Points on a hilly landscape, in no order, each with its height.
A climber steps from a point to the highest of its 6 nearest points, and stops where none of them is higher. Distance is the straight distance between rows; heights are no part of it.
sugus (h 447): [ 81  97 116 110  62 149  58  90  70  89 116  54 151  56  72  75  96  95
  78 126  57 114 102 128  99 131 102 106  85  80 110 104 103  56]
boke (h 344): [102  77 104 115  71  88 141 106 111 104 100  87 133  92 111  74  81 116
 128 107  97  66 119  73 121  94 127  75  59 135  90  95 110  84]
Bobe (h 563): [ 76  76  80  78 115 100 121 112  99  92  66  87  91  79  83  93  92  84
  78  28 114  88  94 103 106  97  70 101 102  93  75 108  69 135]
Bef (h 34): [114  65 121 107 120  39 124 100 119 104  88 119  70 103 147  89  92  92
 106 113 153 103  79  81  94  94 110  92 121 121 107  92 121 119]
gem (h 572): [100  50  87  77 101  86 135 108 121  94  86  85  95  86 101  90  92  99
  96  63 116  92  98  84 101  76  81  92  87 130  75  94  98 124]
numet (h 395): [131 112  93 104  97  64 116  80 109  79  83 136  91 107 120 144 108  92
 115  66 125 101  98  75  91  89 107 117 117 117 126  98  98 127]
siles (h 531): [ 96  66 112  92 108  92 129 106  89 102 110  95  99  79 104  65  77 106
  90  99  95  79  86  91 104  97  77  88 104 124  82  97 110  92]
kufeb (h 456): [ 89  84 102  99  93 122  79  92  86  87 109  91 113  78  65  80 115  94
  97 140  66 125  99 132  99 110 103  94  96  84  96  99 103  82]
zapi (h 372): [118 106 108  82 120  77  98  88 111  97  97 130  78 111 101 121 115  86
 110  87 121 128  91 102  78 103  95 115 118 101 128 104  94 128]
Nenub (h 547): [ 90 120  93 121  89 143  67  88  99 112 128  98 135 140  96 106 113 109
  95 164  90 113 103 110 112 103 123  86  98  65 108 112 130  63]
Rik (h 276): [103 103 115  87 131  64 108  91 122 126 116 141  79 140 105 110 140 101
 132 149 131 128 105 101 111  84 134 107 127 106 111  87 118 100]
vol (h 185): [146  96 111 119  97  83 112  82 101  77 104 142  98 105 123 121 108  86
 118 112 103 107  88  80 110 100 112 108 103  97 118  92 129 120]
molib (h 436): [113 101 127 108  84  74 102  90  68  65  75 118 111  57  92 128  86  79
  92  41  84  82  80  57 112 104  76 144  97  86 114 120  85 136]
guge (h 490): [ 85  95 115  92  76 126 108 122  77  80  93  80 128  41  69  84  65  78
  84  69  69  71 111  87 104 128  71 138  74  92  91 113  65 109]
dop (h 431): [123  94  95  44 144  95  97  92 108 115  94 127  70 115  96 126  99  99
  84  50 134 137 121 139  61  89  79 133 141  93 105  93  65 151]
fevef (h 353): [ 72  94  70 106 110 118  63  98 120 139 116  68  95 125 114  66  76 102
  72 139 117 122 111 124  74 105 105  72 116  87  80 104 116  85]
fiza (h 300): [114 135 101 115  56 122 111 114 103 109 106  77 114 108 125 109  70 119
 110  82  79  47 121  88 119 115 103  91  80 120  78 125  91  83]
Las (h 540): [ 91 105  99 100  82 123  99 106 111 137 115  76 136 132  96  76 128 135
 117 158  93  96 121 101 130 106 135  29  75 105  90  86 124  63]
tas (h 67): [110  54 139 125  90 100  86  75  62  96 126 117 127  53 101 108 113  69
 113 142  92 106  49  72  97 119  97  92  95 100 108  65 137  73]
gevu (h 384): [ 86 111  75  80 113 116  89 108 129 116  96  94  70 132 107 111 102 122
  83 100 117 113 133 136  98 106  96 114 118  69  74 110  84 104]
zes (h 309): [ 99 108  95  98  91  88 144 113 119  93  83  97  84  90 124  93 104 123
  96  92 123  68 115  70 116  86 101  95  85 144  87 108 101  95]
lonu (h 233): [ 75 120  77 113  82 106 140 131 135 108  98  68  88 116 120  74  94 135
  98  90 114  80 140  75 118  89 107  79  79 132  84 108 104  88]
vibul (h 194): [ 99 106  91  96 113 107  64  79  89  96 107 125  93  93  71 136 116  90
 111 109  97 119 108 148  80  93  92 122 128  78 123  92  84  97]
Denom (h 381): [102  99  99 127  89  98 123 101 107 107 100 107 100 116 126  90  90 111
 120 113 101  61 106  72 107  95 106  77  87 118  88 105 119  87]
loz (h 360): [100 130  71 109 116 113 122 123 124 114  93  83  60 130 132 115  73 116
  78  56 124  86 102  75  97  87 103 107 113 100  82 135  86 116]
Geso (h 504): [ 89 107  86 101  84 117  98 120 104 100  98  89  86  90  80 103  75  87
  82  44 100  93 119  98  91  95  83 134 104  79  88 122  64 115]
dapi (h 425): [121  96 130 129  95  73 127  97  95  82 112 101  92  80 147  80  68  79
 104  81  96  65  59  75  91 115  96 100 107 110 109 107 114 114]
rel (h 306): [ 79  92  89  82 124  83  96  96 117 125  99 115  56 126  98  94 121  98
 105 132 122 138 113 136  84  82 100  93 120  89 103  90 100  90]
lomul (h 444): [ 83 129 103 108  87 141  59 117  87  94  80  84 149 114  39  96 117 113
  80 139  79 118 167 142 134  98 128  70  84  74 130  78  82  61]
zado (h 476): [105  96 118 111  56 115 119 113  87 100 106  81 135  39  86  94  72 107
 106  86  61  57 100  81 116 140  79 116  65 113  74  97 101  93]
tena (h 449): [ 70 119  90 108 112 138  53  65  79  92 102  77 117 110  99  93 112 108
  85 129  76 142  99 167  97 103 100  90 103  64  99  87  89  49]
Vores (h 208): [116  64 131  99  74  83  92  85  63  68  98 116 124  30  68  91 142  75
 115 122  85 103  58 100 105  98  91 133 107 104 128  77 107 102]
kisaz (h 446): [116 106 128 124  54 103  90 107  94 107 115  71 137  72 106  96  68 117
  90  96  76  59 114  87 117 124 104 108  73 108  93 115  93  80]
tifu (h 385): [ 57  89  71  68 102 116  76  85  91 102  96  79  94 114  79  61 100 102
  92 138 106 150 126 154  91 100 104  51 108  82  94  67  79  54]
Mufu (h 473): [ 97  66 108  85 109 110  95  91  71  66 107 109  99  51  98  90  83  68
  97  91  75  89  89 102  98  96  85 113 109  98 106 110  88  96]
teze (h 423): [ 76  68 115  86  90 112  85 111  94 114 103  69 115 103  53  65 115  98
 107 142  91 131 113 112 103  92 123  49 103 121  89  82 101  74]
teliz (h 250): [ 80 127  81 120  87 108  90 131 139 129 106  85  74 146  90  95 110 134
 104 123 112  97 142 108 112  87 124  94  79 106  85 126  99  99]
tuver (h 190): [102 115 112 113 100  96  72 102  92  89 106 118 102 121  90 134 108  92
  95 121  89  96  98 126  87 102 106 125 101  79 129 109 120  88]
buse (h 453): [ 87  53 109  97  98 124 103  97  79 109 138  64 123  73  99  55 103  85
  89 121  86 103  68 106 107 113  81  70  88 114  86  85 136  75]
Dep (h 297): [109 122  96 105  44 131  98 128 114 101  82 102 146  98  68  91  99 127
 108 101  84  85 128  99 131  93 125  73  60 129  80  98  97  88]
denov (h 435): [109 103 120 106  53 102 123 110  93  83  84 100 129  81  83 117  80 126
 103  70  73  76 123  65 116 107 100 122  75 114  89  98  68 102]
sifi (h 92): [139 151  89 121 125  79  68 106 100 109 114 137  68 114 126 135  96  85
  96  77 102  74  79 122  59 127  94 115 126  44 138 113 106 123]
rata (h 539): [ 90 123 101 118  77 130  52 112  87 111 121  89 137 110  64 102 128 102
  99 147  71 102 120 119  98 114  99  71  81  84 109 101 117  71]
Kesif (h 468): [ 87  98 107 102  84 121  95 112  89  83  88  94 119  54  70 107  78  89
  92  50  78  77  90  89 115 114  87 128  83  84 111 118  65 134]
fofo (h 633): [ 83  65  95  79 105  66 123 110 116  94  72  89  78  82  64  95 111  95
  98  64 128 100 122  91 103  61  78 107 106 117  97 102  85 116]
buro (h 388): [ 76  87  83  85  85 128  88 114 123 103  85  67 115  79  65  57  80 110
  87 108  78 105 132 132  98  84 101  65  91 112  85 103  88  89]
Moni (h 103): [121 140  88 125  84 114  87  91 112  95  62 137 109 127  85 174 153 124
 115  61  85  93 129  82 122  97 120 136  87 114 119 107  89 124]
vor (h 513): [ 85 107  93  85 111 116 113 115  96 114  90  75  83  76  96  67  54  87
  71  33  86  82 108 102 103  90  60 110  99  70  68 125  84 125]
nof (h 124): [ 88  67 108  88 117 101  65  80 103  90 117 109 123  78  80  82 129  80
 123 152 103 154  58 101 110  91 102  74 107 101 119  78 118  74]
Neki (h 56): [102  58 115  82 133  79  76  46  65  80 123 120 104  80  90  84 135  65
 130 132  89 149  24 133  67  89  97  86 116 119 124  72 104  99]
Rivat (h 491): [135  67 123 100 101  61 129  69  57  68  94 126 110  64  94 132  96  71
 102  78 107  85  71  81  90  93  61 129 119 110 119  89  93 137]
Tobi (h 564): [ 99  98 122 108  78 102 130 115  85  93  93 103 115  83 133  88  61 126
 112  78  85  49  83  83 126 100  83 103  83 106  65 126  92 130]
lal (h 455): [107  92 105  96  94  61 140  75 100  91  83 125  97  92 120 124 101 109
 101  66 122  82  85  45 130  85  94 115 104 138 102  99  94 152]
rudo (h 299): [ 68 122  61  99 103 138  79 111 108 124 103  70  94 148  91  65 127 123
  71 145 116 142 145 139  86  98 106  86 107  73  86  99  95  41]
fek (h 545): [ 91  80 117 105  69 118 102 124  72  76  92  96 146  71  53  86 102  97
  98  98  67  77 105  98 125 102  96 111  89 119 106  98  89  77]
zofi (h 507): [101  95  94 101  67 129  86 119 109 123 132  82 117 106 125  90  83 110
  99 147  92  90 109 110 101 122 122  75  84 100  81 104 115  68]
Lile (h 252): [ 97 117  92 103 111 102  78  98 110 106 101 117  79 132  86 138 120  99
  90 122  90 130 113 122  83 105 102 117 130  89 133 111  99  86]
Vopod (h 412): [ 90 102  85 104  91  87 156 126 111 101  95  81  99  82 122  81  53 118
 111  70 109  74 113  64 123  74  93  74  74 140  71 119  97  94]
Vani (h 66): [ 69  39  98  86 115  90  95  96  98 125 123  72 103 113  91  55 111  97
 103 147 138 140  75  90 100  92 115  76 108 122  82  72 133  73]
Faki (h 506): [ 75 129  90 114  73 156  55 104 104 105 110  88 121  92  73  84  95 107
  96 132  72 108 139 139 110 124 108  80  89  80 101  94  91  59]
budi (h 243): [101 106  91  80 136  76  83  99 132 125 117 109  57 146 115 116 123 103
 100 145 136 145 107 114  80 103 119  99 125 102 115  80 127  95]
gok (h 428): [110 145 107 141  81 114  82 110  98 110 116 106 103  95 134 122 100 106
 112 103  79  60 103  92  97 119 108  94  89  93  85 115  99  95]
Rer (h 461): [ 56 138  83 102  79 145  46  88  68  89  97  74 152  87  87  90 112  95
  92 139  75 137  95 147  99 134 116 104  85  68 117  96  67  55]
fiv (h 389): [100 106  94 105 113  77 121 109 121  91  73 105  69 126 114 119 110 125
 117  63 130 108 104  66 124  85 106 100 102 124  88 106  89 110]
naras (h 517): [ 97  97  70  51 112  89 103 104 129  90  75  98  74 109  82  98  95 109
  92  62 114 118 119 116  95  78  88 123 110 104  94  95  59 113]
peze (h 458): [ 87  75 105 112 121  98 109 111  99 115 114  87  89  85 124  70  67 100
  87 108 131  90  65  83  80 107  76  86 102 106  81 110 125 107]
kudim (h 424): [ 97 104 106  97 105 104  70  88  92 103  81 112 142 123  49 109 143 116
 116 144  63 132 133 116 108 101 134  78  72  88 122  74 103  76]
fes (h 595): [103  82 111 121 116  90  97 102  95  93 121 103  90 123 120  84  91  86
  89 116  98  98  69  95  89 111  98  83  94 100  84 106 114  90]
zoriz (h 401): [133 162  67 122  93 101 112  98  93  92  76 102  65 140 140 156 118 119
  94  67 100  78 119  54 103  85 123 120 109 111 124 104  79 114]
dozot (h 333): [ 94  95  95 106 122  93  78  70  79  83 123  94  94 103  84  91 121  76
 108 129  99 139  75 129  72  91  91  96 112  69 106  96 121  86]
Lizur (h 104): [118  63 139  96 126  48 114  78 118 109 121 116  95 102 124  88 127  89
 126 139 135 125  67  56 117  93 124  92 111 125 103  71 123 114]
Gep (h 343): [112  68 116 108  86  88 110  73  70  73  83 136 113  92  66 106 107  91
 116 102  85  90  95  81 124  98  89 118  94 112 111  76  98 103]
Vizaf (h 518): [ 86  93  86  77  92  89 114  81 100  82  77 114 112  87  82 130  86 102
  95  54  96 106 104  92  89  89  76 117 102 110 101  97  71 147]
Lonap (h 495): [118 141  72 102 119  71 102  93 130 111  95 113  62 142 132 145 114 124
  96  40 136 119 104  76  96  64 120 129 129 115 119  94  86 114]
fot (h 397): [106 101 113 119  88 108 102 104  77  65  90 114  91 100 123 136  82  89
 105  52  83  74  70  61 105 133  82 119 101  79  97 123  85 130]
libaf (h 354): [103 115  87  85  98 108  90 117 120 121  93 120  70 118  79 133 112 110
  98 114 114 128 130 139  92  93 102 112  96 100 107  94  79 100]
mudit (h 248): [ 89  61 116  81 120  78 114  88 108  86  84 105 108  85  66  75 129  88
 121 142 109 143  90 114 120  81 103  72 103 127 107  78 100  89]
Ris (h 434): [106 133  85 101 138  81 108 107 112 107  80 115  48 100 132 133  97  87
  89  52 117  86 108  96  84  97 100 109 115  90 102 113  85 129]
gup (h 198): [ 87 151  67 112  74 131  93 107 111  86  72  95 115 119  66 136 114 133
  73  73  83  97 166 100 110 102 105 116  81 110 106 109  70 114]
nim (h 106): [ 95 127  97  86  92 106  95  99 101  79  63 114 115 106  58 169 138 140
 102  59  86 100 141  80 117  95  86 127  85 109 101 101  64 117]
vusi (h 226): [118  86 113 104 117  85  83  66  75  79 131 122 117  75  89 105 119  70
  98 113  89 123  44 125  80 101  89 101 130  89 108 100 121  79]
tipif (h 626): [ 97 113  82  73 132 109  61  68  92 106 111  98  87 116 102  98 114  91
 107 146 108 165  97 162  73 116 103 118 137  71 118  85  93  76]
nofot (h 378): [ 91  93  97  94  84 118 106 121 112  97  77  95 114 112  48  88 101 125
  97  89  84  98 140 115 112  92  94  94  83 115 105  96  94  97]
rodur (h 477): [ 67  91  93  82  90 120  74 121  99  97  94  74 146 117  45  71 120 106
 112 159  85 134 136 133 122  95 138  57  84  96 109  74  98  65]
gib (h 209): [119  96 113  93  78  99 100  87 104  68  65 133 114 117  79 131 134 121
 109  76  98  95 117  63 125  87 105 128  85 119 117  93 100 122]
Gusap (h 221): [137 120 108 102 133  72  88  89 100 103 115 105  54 114 139  98  99  77
  77  94 115 115  68 119  51 116  91 109 132  84 120 103 102 120]
kapi (h 557): [ 92 119  72  93 116 127  87  95 105  96  69  94  83 106  89 127  78  99
  62  42  98 108 124 147  93 102  73 135 129  59  97 109  53 124]
Rebi (h 420): [136  97 129 110  57 107 110 112  91 131 137  59 138  49 136  90  68 109
 108 104  65  43  83  70 111 137  86  95  57  94  61 112 112  74]
Bivot (h 170): [116 130  95 124 104  91  82 100 101 101 117 135  90 143 135 138  95  93
 107 108  96  99 116  99  83 103 130 100 102  73 114 117 121  91]
Gom (h 613): [123 133 116 102 105  92  76  85  93  95  77 129  92 120  91 162 117  95
 104  78  98 101 102 110  83 121 104 142 117  77 134 105  84 124]
Rupi (h 501): [104  99  91  55 133  79  82  94 110 136 130 127  62 141  81 111 133 103
 109 127 146 174 115 148  66 100 133 114 133  88 126  90  98  87]
tofa (h 137): [104  62 132  89 111  75 129  82  90  71  75 135 122  74  60 100 139 108
 126 126  85 105  99  77 122  83 109  92  93 126 107  63 117 113]
meboz (h 334): [ 78  87  75  81 101 114 120 117 112 117 102  64 104 124  58  49 109 142
  96 142 103 136 143 150 103  95 119  54  92 107 101  71  93  71]
pakol (h 459): [127 102 126 136  73  66 120  85  76  86 105 127 112  61 125 100  87  82
  93  68  88  67  59  58  95 111  72 112  98  85 111  92 103 122]
duleg (h 232): [139  72 127 128  91  55 119  80  90  78 114 126 104  76 134 100  82  76
 126 101  97  81  66  61 102 110 103 112 106 111 110  92 123 118]
kete (h 534): [124 140 102 115  91  86  89  87  83  92  91 120  83  78 137 149 109 105
  92  35  89  68  89  67 100 100  93 133 114  70 124 121  87 134]
nisub (h 399): [138  78 123 129 132  66 119  84  94  75 118 137  82  98 151  95  95  66
 101  94 108  81  52  87  84 134  80 106 111  96 110  93 128 136]
nis (h 522): [113 106 125 108  52 111  90 110 102 143 118  80 163 106  93  97 103 132
 128 154  96  65 118  84 123 109 128  50  58 112  87  92 120  64]
tobe (h 96): [107  54 126  98 118  65 119 100 112 112 108  99  87 101 117  71 115  81
 100 155 133 128  53  76  86  76  93  88 111 112  99  85 138 110]
Seg (h 524): [ 75  83  78  78  80 112 126 119 117  95  75  69 101  86  79  79  75  97
  76  52 109  82 124  96 117  97  68 102  79 101  71 109  69 123]
Kifig (h 52): [ 86  75 125 125  86 106  86  79  81  95 112 104 141 111  83 101 127  87
 115 163  76 117  55  90 100 117 116  80  91  86 110  84 133  55]
Ril (h 407): [103 114  86 109 122  63 143 100 117  95  85 107  49 100 148  98  92 111
 112  49 147  81  95  54 120  66  87 105 107 131  99 109  82 126]
Sepu (h 365): [ 96  68 104  93 103  97 119 108  99 104  98 112 133 106  80  76 114 100
 107 123 106 107 109  99 115  93 120  78  83 109  99  86 129  90]
gami (h 199): [ 99  69 109  91 135  89  72  73  84  96 133  94  97  90 108  94 128  72
 101 135 115 128  53  81  80 106  88  82 125 108 104  80 131  86]
Debub (h 519): [114 101  97 107 142  78 123  99  95 110 107 114  54  90 147 100  79  57
  99  68 127  88  70  90  77 102  78 109 117  85  92  88 103 150]
pabil (h 236): [107  75 112 127  86  80 121  80  91 100 111 119 103  97 114  96  99 109
 127 131 122  98 100  58 118  96 120  98 102 115 106  94 131 113]
Tiko (h 348): [114 153  88 123  65 130  92 114 117 105  85 107 122 130 103 132 103 142
 101 113  78  67 127  79 112  92 128  98  76 110 106 118  85  87]
meda (h 496): [ 89  85  96  84 100 109 126 120  83  92 106  74 100  66 129  78  67  77
  86  54  94  60  90  86 100 112  76 101  72  97  76 129  73 135]
tuse (h 145): [125  65 118  90 116  63 113  70  84  98  99 121 103  83  99  94 114  81
 115 132 112 104  54  75  95  87 107 100 120  91 100  74 131  95]
Gagag (h 433): [109 148  91 123  78 138  85 113  95 108 104  83 128  86 103 120  70 101
 103  90  54  67 123 109  95 119 100 120  68  75  95 123  79  94]
sefa (h 462): [ 86  96  90 100 103 135  73 100  99  91 102  64  97  82  82  92  68  99
  79 115  79 118 118 142  86 112  86 112 103  80  85 124  83  82]
Bopa (h 349): [ 85 128  87 105 111 108 104 115 100 111 114  92  84 108 142  94  62 111
  93  45  92  58 100  98 106 115  86 107  94  78  84 135  89 106]
teko (h 451): [ 91 130 101 108  72 143  77 131 114  98  90  69 104  63  67  90  73  96
  84  91  69  79 121 112 106 126  95 123  80  83  87 104  66  96]
Gifek (h 483): [109 100  99 119  90 106 118 128 103 108 116  75  90  76 106  58  66 102
  87  90  79  57  95  95  98 106  80  99  86 119  67 128 114  96]
gibag (h 509): [ 82 106  92  99  92 152  57  86  91 101 119  70 116 115  93  70  99  92
  94 139  74 117  87 132  93 110  90  86 106  82  85  92 118  63]
dofo (h 169): [105  90 112  69 121  78  92  85  99 118 101 143 101 121  74 124 159  99
 113 135 120 138 106 119  90  65 145 102 110 103 140  72 115 105]
Sare (h 396): [130  65 135  89 108  62  98  81  73  68 107 128 100  63 111 102  95  66
  92 105 107  91  36  86  92  99  79 112 125  93 106  88 125 114]
Zereb (h 222): [135 137 106 120  73 112 134 106  95 109  96  86  96  99 135 119  80 136
 119  97  85  38 108  60 123 100 119 116  78 117  96 106 102 104]
kib (h 319): [133 101 117 103  75  86 100  93 103  74  87 142 115  95  92 146 123  97
 113  69  96  86  77  75 113 113  94 130  90  92 112 102  93 132]
Tus (h 538): [121  84 107 105 120  67 114 104  68  95 101 106  75  78 112  97  81  75
  87  70 110  53  57  83  96 114  79 109 113  97  93 104 105 132]
tele (h 508): [ 71  99 102 105  84 132  68  93  88  94  93  79 151  91  71  81 105  97
 113 147  72 114 129 124 121 110 112  75  81  92 104  87  95  67]
Busi (h 590): [100 122  94 115  87 122  72 116 121 130 116  89 126 126 105 104  98 121
 100 137  92  90 110  99 108  94 129  67  82  92  87 106 130  78]
sog (h 516): [107 118  93 122  73 122  77 107 107 113 137  91 133 101 110 118  70 100
 105 123  84  75 113  98  96 130 101 105  83  85 112 126 111  86]
tonen (h 359): [105 111  89  94 153 114 104 100 121 117 113 102  55 115 125 106  85  87
  73  62 114  98 101 124  74 109  81  99 128  58  87 116  88 128]
Povul (h 502): [ 85 102  94  95 105 108 119 119 107 111  96 110  80 103 122  88  75 100
  93  70  99  80  93  91 106  89  75 106 102  99 101 120  87 125]
Fenog (h 383): [ 74  96  92  92 118  97 108 113 145 125 125  64  92 132 121  54 113 116
 101 153 123 128 129  99 103  86 121  52  95 122  84  94 108  71]
Bek (h 457): [ 82  89 104  94  82  95 116 108 107 132 107  79 137 133  90  70 108 115
 118 152 116  96 114  81 123  82 129  53  76 121  74  89 128  70]
tadiz (h 350): [ 88 114  86  82 140  91  88  74 103 107 106 105  65 125 109  88  90  96
  78 107 114 131 109 146  63  97  97 115 124  84 112 115  90  92]
Sazi (h 187): [112 155  95 139 125 100 108 106  99  96 105  93  59 110 158 109  71  85
  84  57 105  68  87  87  80 125  94 124 107  67 122 131 103 107]
saf (h 258): [ 99  73 106  59 144  80  93  75  86 113 100 106  72  92  89  95 111  77
 108 105 124 143  91 151  68  80  94 119 126 109 112  92  93 110]
lubo (h 361): [ 95 125  92 113 128 120  72 103 109 110 135  86  74 135 133  90  88  98
  74 116 107 106  92 126  84 126 105  88 108  54  90 107 118  70]
fono (h 511): [ 58  79  75  82 116 130  76  86  92 100 121  53 120  98  93  40  97 108
  96 127 117 151  85 138  98  98  85  61  92 102  67  91 105  50]
kuz (h 500): [ 96  66 106 102 110 117  81  99  93  93 113  79  95  61  87  75  94  81
 100  93  97 117  76 119  85  92  72  92  98  95  78  99 104  92]
lod (h 352): [107 128  76 104  99  84 133 106 107  92 101 103  71 117 148 111  84 101
 105  66 106  79  81  64 106  94 118 113 115 106 106 125 106 112]
bipum (h 520): [108  56  98  76 101  56 148  92 107  88  77 124  87  93  90 111 112  94
 125  65 132 107 100  67 115  66  94 114 107 130  98  71 101 146]
gobu (h 448): [ 77  95  89  81  94 109 136 132 111 107  96  49  86  94 125  61  68 106
  91  42 107  58  95  98  94  82  85  92  81 107  57 135  85 120]
tasa (h 298): [ 94 148  84 118  88 119 103 123 119 107  78  99  98 136 102  96 101 135
 102  94  85  92 126  94 117  88 114 101  79 115  86 124 104 106]
Datul (h 472): [ 88  74 129  96  72 121  92 100  77  97 109  70 154  63  74  59 121  86
 103 143  82 106  80 130 104 112  98  80  87 111 101  79 107  57]
feb (h 214): [106 165  71 130 125 115  94 114 117 114  99  91  78 128 149 115  74 116
  94  57  88  70  97 100 102 110 106 109 118  81 105 133  87 103]
Nebi (h 296): [ 87 132  91 100  89 131  80 114 122  98  79 101  87 125  70 116 118 135
 107 112  81 107 144 114 118  93 124  92  90 110 114  85 100  91]
gikim (h 182): [ 92 121  75  97  74 106 129 132 124  95  63  99  91 111  87 125 107 137
  92  54  96  79 129  90 108  86  92 112  84 121  78 107  72 105]
datak (h 216): [ 79 123  79  91  96 125 120 122 132 119  81  77  69 123 118  78  76 125
  97  75 106  78 128 107 111  88 109  95  91 111  82 121  79  96]
raz (h 362): [114 104 106  95 130  52 148  80  93  77  86 108  65  79 171  90  79  84
  97  60 149  67  40  35 105 100  94 101 130 124  98  89 107 143]
Nas (h 460): [ 97 104 111 104  95  92  92 103 105 134  98 126 101 133  95 102 141 105
 121 149 111 115 112  89 120  92 126  70  89  94 120  91 130  74]
madog (h 183): [101  72 114  79 120  79 107  84 107 109 101 110  86  91  94  80 104  99
 102 119 129 132  85 105  97  88 105  95 121 118 106  75 120  96]
nofud (h 390): [101 109 103 110  93 104  99 113 103  93  69 115 107 104  86 146 106  92
  97  71  72  96 129 109 108 101  83 137 100 108 116  98  79 108]
refen (h 521): [ 91  79 102  88  76 103 138 127  93  88  95  77 126  69  81  81  64 103
 100  75  86  62 126  96 114  99  84  92  64 134  70 109  78 110]
subof (h 505): [109  74 103  83 138  68 121  89  97 113 100  93  62  78 108  82  53  48
 100  82 117  98  61  95  80  87  59  86 116  98  87 105 115 141]
fos (h 542): [100  64 109  62 120  74 131  97  70  74  89 104 101  45  89  95 102  65
  97  49 102  84  64  97 100  78  70 124 117 111  91  90  87 161]
Dige (h 102): [ 69 108  59  76  91 107 122 129 134 107  81  76  88 117 102  91  94 137
  81  57 117  96 151  80 115  81  98  82  82 121  56 109  65  97]
Lov (h 156): [128 116 106 111  96 107  74  82 106 107  89 152  99 133  78 157 130 115
 112 118  85 128 111 106  89  88 127 103 107  88 138  93 129  80]
Mup (h 178): [108  57 111  64 123  70 118  82  79  88 106 100  90  78  75  81 124  86
 131 116 128 134  80  99  92  78 101 109 127 125 103  68 118 120]
Dirol (h 532): [134  89 111 102 112  69 119 105  93  81  92 119  83  92 110 115  84  82
  97  61 111 102  84  90  93  99  84 126 117  88  99  97  94 139]
ped (h 568): [ 89  73 101  83 120  71 132 107 102  90 102 110  63  94 111 101  89  88
  88  56 114  86  82  82  98  88  81 119 110 118 104 100  91 139]
kope (h 240): [106 119  85 122 133 113  70 100  93 117 131 110  82 155 140 113  89  80
  79 115  87 102  83 115  60 136 117 102 133  76 121 115 120  92]
vizat (h 454): [109  85 128 108  61 114 110 110  82  94 113  90 150  63 106  74  93 105
 111 117  90  78  83  85 113 108 103  95  79 121  91 111 126  90]
Kodub (h 284): [ 81 100  97 103 130  90  98 101 139 127  94 109  58 132 137  93 106 113
 108 101 128 118 101 100 101  95 115  93 100 108  95 110  97 106]
zuta (h 225): [109 109 100  93  91 113  73  89 100  90 101 129 103 117  72 117 142  87
 102 136  91 138 101 117  81 112 107  98 125  66 127  88 120  73]
kufa (h 181): [ 88 133  94 107  97 113  52  97  84 100  98  94 106  95  68 134 112  86
  85 111  73 109 112 134  72 121 110 127 102  80 135 115  85  90]
Donun (h 283): [124 120  92  90 131  98  75  79 104 128 118 117 101 139 107 130 128  85
  97 136 127 162  90 151  57 107 126  98 136  69 130  78 115  71]
bon (h 481): [ 95  88 101  97  92 103 108 108  93  77 103 100 115  98  85  97  90 102
  92  90  91  85 111  90 107 108  84 103 102 111  93 103 106 105]

For each start below, name the point where the climber stops.
tasa => Busi
tas => fofo
vusi => fofo
feb => fofo

Call two points neighbours if one is among the 6 nearest of the other. Go from one point of each pair to the other, from neighbour to neighbour, staying as high as possible. Name the lowest point that can't be avoided.
Tobi / Lonap => Ris
Busi / fofo => sefa
Busi / fono => gibag
fes / fofo => siles
